Each scene shows the same named points in several views. A view is turned or mirrored, and shifted as a whole, has a little noise and may leave points out.

Scene 1
View 1
(264): [  5  -8  -5  -3   4  -6   6   3   7   9  -4   1  12  -3   6  10 -12  -5
  15  -3   3  14  -6  -6   2  -3  13  -6  -1 -10   9  10   3   3  -7  -1
  -1   9  -5   3 -13]
(12): [  4  -7   2   0  13   5   4   9   2  -2 -11   1  14  -2   5   8  -4   4
  -2   3  -3  10 -11  -9   1   0  -3   0  12  -5  15  -1  13   4  -1   8
   0  -1   7   3 -18]
(86): [ -6  -8  -7   8   4   4   4   1   1   0   2  12   7  -9   4  11  -4  -2
  -1   8  -5   9  -7 -11  11  -7   2  -2   4 -10  11   6  -2   4  -1   4
  -7  -9  -5   4 -12]
(14): [ 14   4 -15  -4   3 -10   8  -1   8  14 -10 -14 -10 -15   1   6  -6  -4
  -3  -3   7  -5  -2  -5   0   1   2  -2 -16  -2  15   7  10   5  -7  -2
   2   9  -7   5 -13]
(133): [ -2  -9  -4   6   5   3   4   3   1   0  -1   9  13  -7   5  11  -8  -2
   4   4  -3  11  -8  -9   9  -7   4  -3   8 -10   9   5   0   4  -3   3
  -5  -3  -4   4 -13]
(285): [ -3 -10 -10   6  -2  -3   6  -1   3   6   4  11   7 -10   4  12  -9  -7
   8   1   1  11  -4  -8  10  -9  10  -3  -3 -12   7  12  -6   4  -6  -2
  -7   0 -10   5 -10]
(83): [  3 -14  -2   0   1  -2   4   3   1   3  -1   9  20  -3   8  10 -14  -5
  16  -2  -1  17  -7  -6   8  -8  12  -6   9 -12   4   8  -2   3  -7  -2
  -4   7  -7   4 -12]
(66): [  8 -10   0  -2   5  -3   4   5   2   4  -6   2  17  -2   7   9 -11  -3
  11  -2   0  14  -9  -5   4  -5   8  -5   7  -8   7   5   4   4  -6   1
  -1   8  -3   3 -15]
(188): [  5 -11  -7  -1  -1  -7   6   0   3  10  -2   5  12  -6   6   9 -14  -7
  15  -3   4  13  -4  -6   8  -7  14  -7  -1 -10   5  11  -4   3  -9  -4
  -3   9 -10   4 -11]
(135): [  7  -6  -4   2   6   0   4   3  -2   0  -5   5  10 -10   6  10  -5  -1
   0   2  -3   5  -8  -8   8  -6  -1  -3   7  -7  10   3   3   4  -2   3
  -2   0  -4   4 -15]
(202): [  9 -10   1   0   5  -1   3   5  -2   0  -6   5  19  -6   8   8  -7   0
   7  -1  -1  10  -8  -7   7  -7   4  -4  14  -7   6   4   4   4  -4   3
   0   7  -3   4 -16]
(222): [  6  -6  -2  -3  10   0   6   7   5   2  -9  -2  12  -3   5   8  -8   0
   6   0   0  11  -8  -7   1  -1   5  -3   6  -5  12   3  10   5  -4   2
   0   5   2   2 -16]
(9): [  1  -8 -11   2  -2  -7   7  -1   6  11   0   4   3 -10   4  10 -10  -7
  10   0   3  10  -4  -7   7  -7  11  -6  -8 -11  10  13  -3   4  -7  -5
  -4   5 -11   5 -10]
(204): [  6 -10   0   2   6   1   3   5   0  -1  -5   5  16  -5   6   9  -8   1
   5   1  -2  12  -8  -7   6  -5   2  -2  12  -9   8   2   4   5  -4   3
  -1   2  -2   4 -16]
(217): [ 20  -2  -6   1   1  -6   4  -1  -6   2  -9  -3   4 -17   6   6  -2   1
  -6  -2   1  -4  -5  -6   9  -6  -4  -2   5  -2   6   2   5   4  -4   2
   3   7  -8   6 -15]
(156): [ -4 -16   7  -3  12   5   4  12   7   0  -7  10  31  10   8  11 -14  -3
  21  -1  -3  29 -13  -7  -1  -1  15  -5  16 -13   9   6   7   3  -5   3
  -3   3   6  -1 -17]
(62): [ 10 -11   1  -1   5  -1   3   4  -3   0  -7   6  19  -5   9   9  -8   0
   8  -1  -1  10  -9  -6   7  -7   5  -3  14  -7   5   3   4   3  -5   3
   0   6  -3   4 -17]
(150): [-10  -5  -6  11   9   8   5   6   3  -4   1  11   5  -9   2  12  -1   2
 -10  11  -7   6  -9 -11   7  -4  -5   0   4  -8  17   3   3   5   2   8
  -7 -16   2   5 -14]
(229): [  1  -5  -6   5   7   2   5   3   2   1  -3   4   5 -11   4   9  -3   0
  -5   4  -2   4  -7  -9   5  -4  -1  -1   1  -7  14   5   4   4  -1   4
  -4  -5  -2   5 -14]
View 2
(66): [  0   8  -3   1   7  10   1  -8   1  -9  -1   8  -3   9  -5  12  -5   0
  -2  -1  -4   9   1  12  -2  -2   8  -5  -5  -7  -1   5  -9  12  -7   6
   5  -7  -5 -13 -11]
(285): [ -3   4 -10  -9  12  11  -6 -14   8  -5   1  20   1  10  -1   6  -8 -12
  -5  -4   2   2   7   6 -11  -5  16 -11   1  -5  -5  -3 -10  13 -12   7
   7  -6 -13 -10  -5]
(222): [  2   3  -6   3  -1  10   5  -8  -1  -6   1   6   4   7  -6  11 -12   2
  -1   0  -5   7  -1  14  -2  -3   6  -5  -9  -7  -1   7  -2  11  -5   0
   5 -10  -4 -13  -9]
(135): [  4   9  -9  -5   4   9   4  -9   5  -5   6   9   8   7  -5   9 -11  -3
  -1  -3  -1   1   9  12 -10  -3   5  -4  -5  -4  -5   6  -8  10  -4   0
   6  -3  -7 -13  -6]
(133): [ -1   4 -10  -8   6   8   1 -11   7  -5   4  11   6  11  -5   6 -10  -8
   0  -5  -1   2   7  12  -9  -3   8  -4  -3  -5  -5   4 -13  17   0   1
   5  -7 -11 -12  -9]
(86): [ -2   1 -12 -12   8   8  -3 -13   9  -3   5  16   8  10  -3   2 -11 -13
  -2  -5   1  -1   8   9 -13  -6  14  -9  -2  -4  -5   1 -12  17  -3   2
   7  -8 -15 -11  -7]
(156): [ -6  -4   0   0   3   8  -4  -6   1 -13  -4   1  -8  17  -8   8  -1  -1
   2   3 -10  15  -4  14   7   1  11   0  -8 -11   7   7 -16  26   4   3
  -5 -19 -10 -19 -21]
(12): [  5   3  -9   0  -6   8   9  -5  -1  -6   6   1  11   8  -7   7 -15   4
   3   0  -5   5   1  16  -5  -3   2   0 -12  -3  -2  11  -4  14   5  -5
   3  -8  -4 -14 -11]
(14): [  4   7 -11   7  -1  16   4 -13  -2  -2   1  18  10  -6   1  14 -17   2
  -9  -2   1   1  -2   7  -8  -7   9 -17  -9  -1 -11  -2  15  -6 -23  -1
  18  -6  -2  -4   6]
(202): [  3  11  -4  -2   6   9   4  -7   3  -7   2   7   0  10  -5  11  -7   1
   1  -2  -3   6   7  14  -3  -1   5   0  -4  -6  -2   7 -12  13  -3   5
   4  -3  -5 -14 -11]
(62): [  2  12  -3  -2   7   8   4  -7   3  -9   2   7  -2  10  -6  12  -6   0
   0  -1  -3   7   7  14  -3   0   4  -1  -2  -7  -1   7 -12  13  -3   5
   4  -3  -5 -15 -11]
(150): [  4  -1 -16 -14  -2   6   4 -10   8   0  11   9  20  11  -5  -1 -18  -9
   1  -5   0  -4   9  12 -16  -8   6  -6  -8  -1  -7   8  -8  18   7  -7
   5  -7 -14 -10  -7]
(204): [  2   9  -7  -3   4   8   4  -8   4  -7   3   7   3  11  -5   9  -9   0
   1  -2  -3   5   6  14  -5  -2   4   0  -3  -5  -2   7 -11  14  -2   2
   3  -4  -6 -14 -11]
(9): [ -3   2  -9  -2   8  13  -4 -14   5  -6   0  18   3   5  -1   9  -9  -7
  -5  -3  -1   3   2   6  -8  -6  16 -13  -5  -6  -5  -2  -2   9 -15   5
   9 -10 -10  -9  -3]
(229): [  3   3 -13  -6   2   9   3 -10   5  -3   7  11  13   7  -4   6 -16  -4
  -2  -4   0  -1   6  11 -12  -6   7  -7  -6  -2  -6   5  -5  10  -3  -3
   7  -6  -9 -10  -5]
(264): [ -3   4  -3   3   7  12  -3 -10   2  -9  -4  13  -4   7  -3  12  -6  -2
  -4   0  -3   8  -2   8  -1  -2  14  -9  -5  -8  -2   0  -4   9 -14   6
   7 -11  -6 -12  -8]
(83): [ -4   7  -2  -4  12  10  -4 -11   5 -10  -2  13  -7  13  -4  10  -2  -6
  -1  -2  -4   8   3  10  -2  -2  11  -5  -1  -8  -1   3 -15  16  -8  10
   4  -8  -9 -14 -12]
(188): [ -3   8  -4  -2  13  13  -6 -12   5  -9  -4  19  -7   7  -2  10  -4  -7
  -5  -2  -2   6   3   6  -4  -3  14 -11   0  -8  -3  -2  -9   9 -16  10
   9  -7  -9 -11  -7]
View 3
(156): [  1   1  13  -9   4  -1   4  -4   8  -8  -2   0  -5 -10  17  -1   3 -19
  -8  17   2   0  22  -7 -16 -11   4  11 -11   0 -16   2  -6  -8  -6   4
  -1   7  13  16  -6]
(66): [ -1  10   5   0   5   4   5   0   6  -6  -3  -7   1  -9  12   1  -7 -13
  -9   9   2   3  14  -3  -9  -2   6   7  -2  -2  -1  -1  -6   0 -12   3
  -2  12   4   7  -8]
(86): [ -5   5   9   8   8   3   7   6   2  -2  -4   3   6   4   9   3 -13 -16
  -1   6 -13   9   3  13 -10  -1   0   0 -10   2   1  -8 -12   2 -12   1
   8   3   8   4 -15]
(229): [ -3  11   2   8   9   3   5   8   3  -5  -7  -2   4  -1   6   3 -14 -13
  -4   1 -12   9   7  13 -10   0  -2   2  -6   1   3  -5  -7   0 -12   8
   6   5   3   1 -14]
(150): [ -5   6   6  10  10   0   2   8  -3  -4  -8   4   4   3   6   2 -11 -18
   0   0 -18  11   4  21 -12  -4  -7   0 -15   4  -1  -7  -9  -2  -9  11
  12  -1   8   3 -17]
(14): [  0  23 -13   9  10   1   9  11  16  -8  -8 -20   9  -5   9   3 -19  -6
  -5  -9 -10   9   9  13  -8  13   5   2  12  -2  15   1  -3  -3 -17   6
  -3  15  -6 -10  -8]
(83): [ -1   7   8  -3   3   4  10  -2  12  -4  -1  -6   2  -6  15   1  -8 -12
  -7  12   3   2  13  -6  -8  -1   9   7   0  -3  -1  -2 -10   0 -14  -5
  -3  12   6   8  -7]
(204): [ -2   8   5   3   6   5   2   3   0  -5  -4  -4  -1  -6   8  -1 -10 -14
  -8   8  -2   5  11   0  -8  -4   2   5  -9  -1  -2  -1  -7   1 -11   8
   4   6   4   7  -9]
(133): [ -4   6   8   5   8   4   6   4   2  -4  -4   1   4  -1  10   2 -11 -15
  -4   9  -7   6   7   7  -9  -4   1   2  -8   0   0  -7 -11   1 -12   3
   5   6   8   6 -14]
(9): [ -2  10   4   3   7   2  15   2  17  -4  -2  -8   9   0  15   4 -15 -10
  -1   7  -8   6   7   6 -10   4   7   2   7  -1   6  -6 -13   0 -16  -8
  -2  12   6   0 -11]
(188): [ -1   9   7  -1   6   4  14  -2  15  -4  -1  -8   7  -4  16   4 -13 -10
  -4  12  -2   3   9  -1  -8   1  10   4   5  -2   3  -4 -13   3 -16  -9
  -4  14   6   5  -8]
(62): [ -2   9   5   5   7   7   1   4  -3  -4  -4  -4   0  -7   6   0 -12 -12
 -12   7   1   4   9  -1  -6  -2   3   4  -8  -1   0  -3  -6   4 -13   7
   2   7   2   4 -10]
(202): [ -2   8   7   3   6   6   2   2   0  -3  -3  -4  -1  -8   8  -1 -11 -14
 -10   9   1   3  11  -4  -7  -4   4   6  -8  -1  -2  -2  -7   3 -13   5
   1   8   3   6  -9]
(285): [ -4   7  10   2   7   4  15   1  12  -3  -3  -2   9   3  14   4 -14 -12
   0  11  -8   7   4   7  -9   2   7   1   1   0   5  -9 -16   2 -16  -8
   2  10   9   3 -14]
(264): [  0  11   3  -1   6   1  10   0  16  -6  -4  -8   3  -7  15   3 -10 -12
  -5   8  -2   5  14   0 -10   2   7   6   4  -2   0  -1  -9  -3 -13  -3
  -4  14   6   4  -7]
(135): [ -2  11   3   7   7   5   4   5  -1  -3  -4  -3   3  -4   6   1 -13 -12
  -8   5  -6   7   7   6  -6  -1   0   3  -7  -1   3  -3  -7   2 -13   6
   5   6   3   3 -11]
(222): [ -1  12   1   1   7   2   3   5   6  -7  -6  -7   0  -9   9   0  -8 -14
  -9   2  -4   4  16   3 -11  -1   2   6  -4  -1  -2   3  -4  -3 -10  10
   0   9   3   3  -8]
(217): [ -3  17  -4  12   8   9   3   9  -2  -3  -5 -13   3  -6   3   1 -21  -8
 -12   1  -1   6   4   3  -1   5   4   1   0  -2  13  -3  -4   8 -18   7
   2   9  -5  -4 -10]
View 4
(12): [ -3   0  -1   1   0   4   5  10  -1   3  -7  -3   4  17   3   4   0  13
   2  -6   0   3  -3  -5   5  -5  -6   2  15  -2  -6 -10  -2   2  -7  -7
   1  -6  -3  -4   1]
(135): [ -9  -4   6   3  -3   8   6  10  -4   0  -8  -4   7   7   3   5   0   8
  -4  -3  -4  -2  -3  -7   8   1  -1   5   3  -8  -4  -7   2   8  -2 -11
  -2   0 -10  -2  -2]
(86): [-13  -8   5   9   0  11   7   8 -12  -1  -3  -4   9   5  -5   3  -1   7
  -8  -3  -6  -6  -5  -2   9  -4  -6   7  11  -7  -1  -8   4  14   2 -16
 -10   7  -6  -4  -6]
(264): [-15  -5  15   3  -7   5  14   4   0   6  -1   5  10  -4  10   3   6   8
  -6  -5 -11 -10  -2 -11   5  -4  -4   2  -9  -5  -7 -14  -3   1   1  -8
   1   7 -18  12  -9]
(202): [ -9  -2   2   5 -10   8  12   2   0   4  -5  -6   9   9   7   3  -3  11
  -2  -6  -9  -5   0  -7   3  -2  -7   7   6  -1  -7  -8  -3   4  -3 -10
   5   1 -11   6  -5]
(150): [-10  -7   1   7   8  10   2  13 -13  -1  -3  -3   7  14  -9   3  -1   8
  -7  -3   0   0  -7  -1   9  -5  -6   6  19  -5   0 -10   5  14  -1 -15
 -12   3   0 -10  -3]
(133): [-12  -6   4   8  -4  11   9   6  -7   1  -4  -4   9   7   0   2  -2   9
  -7  -4  -8  -6  -2  -4   6  -2  -5   7   8  -4  -4  -7   1  10   0 -13
  -4   5  -9   1  -7]
(9): [-18  -8  18   6  -3   7  13   6  -8   4   1   6  11  -7   4   4   7   6
 -10  -4 -11 -10  -4  -6   8  -4  -3   2  -8  -7  -4 -13  -1   6   4 -13
  -7  11 -15   7 -10]
(14): [-10  -5  25  -6   8   2   5  19  -3   3  -4  12   3  -5   8   6  18   3
  -3  -2   0  -3  -9 -11  13  -1   7  -9 -17 -16  -6 -19   0  -1  -1  -4
  -8   0 -13  -1   2]
(222): [ -7  -3   5   1  -2   4   8   7   1   5  -5   2   6   9   9   4   4  12
  -1  -5  -4  -2  -4  -8   5  -4  -6   1   4  -2  -8 -12  -4   0  -5  -5
   2  -2  -9   3  -2]
(66): [-10  -3   6   4  -9   5  12   3   0   4  -5  -2   9   6  11   3   1  10
  -3  -5  -9  -6  -1  -9   4  -2  -5   5   1  -1  -8  -9  -2   1  -3  -8
   4   2 -14   8  -5]
(204): [ -8  -3   2   5  -7   8   9   7  -1   1  -7  -6   8  10   5   4  -2  10
  -4  -5  -7  -3  -2  -6   4  -1  -4   7   6  -4  -5  -7   0   5  -2 -10
   3   0 -11   2  -4]
(229): [-10  -6   8   4   4   7   6  12  -9   0  -4  -1   6   7  -1   4   4   8
  -5  -3  -2  -1  -6  -5   9  -3  -2   2   7  -8  -3 -11   1   9  -1 -12
  -8   1  -5  -4  -1]
(188): [-16  -7  14   7 -10   8  15   2  -3   5  -2   2  11  -6   7   4   3   6
  -8  -4 -13 -12  -1  -8   7  -2  -4   5  -8  -5  -6 -11  -1   5   4 -11
  -1  10 -18  10 -10]
(62): [ -9  -1   3   5 -11   9  10   5   1   1  -8  -7   9   9  10   4  -4  10
  -3  -4  -9  -4   0  -8   4   2  -3   7   3  -4  -7  -5   0   5  -2 -10
   5   1 -14   5  -4]
(217): [ -8  -1  14  -1  -4   8   4  15  -1  -4 -12  -5   4   6   8   6   4   4
  -5  -3  -3  -1  -6 -10  11   6  10   1  -9 -17  -5  -7   5   6   0  -8
  -2  -3 -14  -5   3]
View 5
(86): [  2  14  -5  -9  -7  -3  12   6   1  -4  13  -5   0  -3  12   7   9   7
   1   4  -9  -3 -12   6  -8  -9  -7   4  -8  -1   6   4  -7   9  -4   0
   9   8  -8   6  -2]
(217): [  3  16   5   7 -13  -1   0   1 -12  -4   7 -11   9  -5  10  15   5  16
  11   3   3  -8   2   9   0   2  -4   5 -13  -5  -1  17  -9  12  -9   8
   9   7  -5   0 -13]
(133): [  1   9  -1  -8  -8   0   7   7   2  -5  10  -5   1  -5  12   6   7  10
   0   5  -7   0 -10  10  -4  -4  -8   8 -10  -1   5   6  -6   6  -2  -1
   7   8  -6  10  -5]
(264): [  4   0  10  -9  -7   0   3  13  -4   2   3   4   5   1  15   0   2  12
   3   6   4   9  -6   9   3   0  -8  14 -12  -6   1  16  -9   6  -3  -3
  11  13  -5   9 -13]
(188): [  9   1   9 -13  -8   3   3  13  -3  -1  10   3   2   1  11   1   6  15
   6   7   7   8  -8  11  -4  -2  -9  14 -11  -2   5  22  -8   5  -2  -4
   9  15  -5   6 -11]
(150): [ -2  18  -9  -4  -7  -6  15   0   4  -3   9 -10   1  -5  14  10   7   3
  -3   2 -17  -7 -14   3  -6  -8  -7   0 -10  -3   4  -5  -6  10  -7   3
   9   5  -8   6  -2]
(156): [ -8  -9  10 -15  -6   2   1  17   9  -4  -1   1  -4  -9  16  -4  -2   9
 -11   6  -9  15 -13  14   8   6  -7  16 -11  -2   1  -1   0  -1  10  -7
   5  12   0  25  -7]
(62): [ -1   4   6  -5 -12   3  -1  10  -2  -8   6  -7   2 -11  11   7   4  13
   1   6  -2   3  -4  14   4   4  -6  12 -12  -1   2  10  -4   4   2   0
   5  11  -1  12 -10]
(12): [ -9   8   2   3  -9  -5   5   5   0  -2  -3  -9   5  -9  16   7  -1   9
  -6   2 -12  -3  -5   7   7   4  -4   6 -13  -6  -4  -5  -4   9  -2   5
   8   4  -5  13  -9]
(222): [ -3   3   6  -1  -8  -3   2   9  -2   1  -2  -3   4  -4  16   5   1  11
  -1   5  -4   2  -5   8   7   3  -6  11 -14  -7  -3   5  -6   7  -4   2
   9   9  -6  13 -12]
(83): [  2   0   8 -14  -8   5   2  13   1  -5   9   1   0  -4  11   1   5  14
   1   8   1   8  -9  14  -1   0  -8  14 -10   1   5  14  -5   2   3  -4
   6  13  -2  12  -9]
(229): [  0  15  -2  -2  -9  -5   9   4  -2  -1   6  -5   4  -3  13   8   5   8
   2   2  -7  -5  -8   5  -3  -5  -6   5 -10  -4   2   4  -7  10  -8   3
  11   7  -8   5  -7]
(285): [  9   8   1 -13  -7   0   8   8   0  -2  14   2   1   2  10   3   9  11
   5   6   2   3 -12   8 -10  -9 -10   9  -8  -1   8  16  -9   7  -4  -4
  10  12  -7   4  -6]
(202): [ -2   4   5  -4 -10   2  -1   8  -3  -7   6  -8   3 -10  11   8   3  13
   1   5  -3   2  -6  13   3   4  -6  11 -12  -2   1  10  -4   5   1   0
   5   9  -2  12  -8]
(66): [  0   1   9  -6 -10   2   1  12  -2  -4   4  -2   2  -5  14   4   3  14
   1   5   1   6  -5  12   4   4  -7  13 -12  -2   0  11  -5   5   0  -1
   7  11  -2  13 -10]
(204): [ -2   6   3  -4 -10   0   2   8  -1  -6   5  -7   3  -9  12   8   3  12
  -1   4  -4   0  -6  12   2   2  -6   9 -12  -2   1   7  -3   6   0   1
   5   9  -3  11  -8]

Which points are out of place in each view (at most two, in the order of its rows)? Write - if all are in place.
view 1 => -
view 2 => (86), (9)
view 3 => (83), (62)
view 4 => (264), (202)
view 5 => -
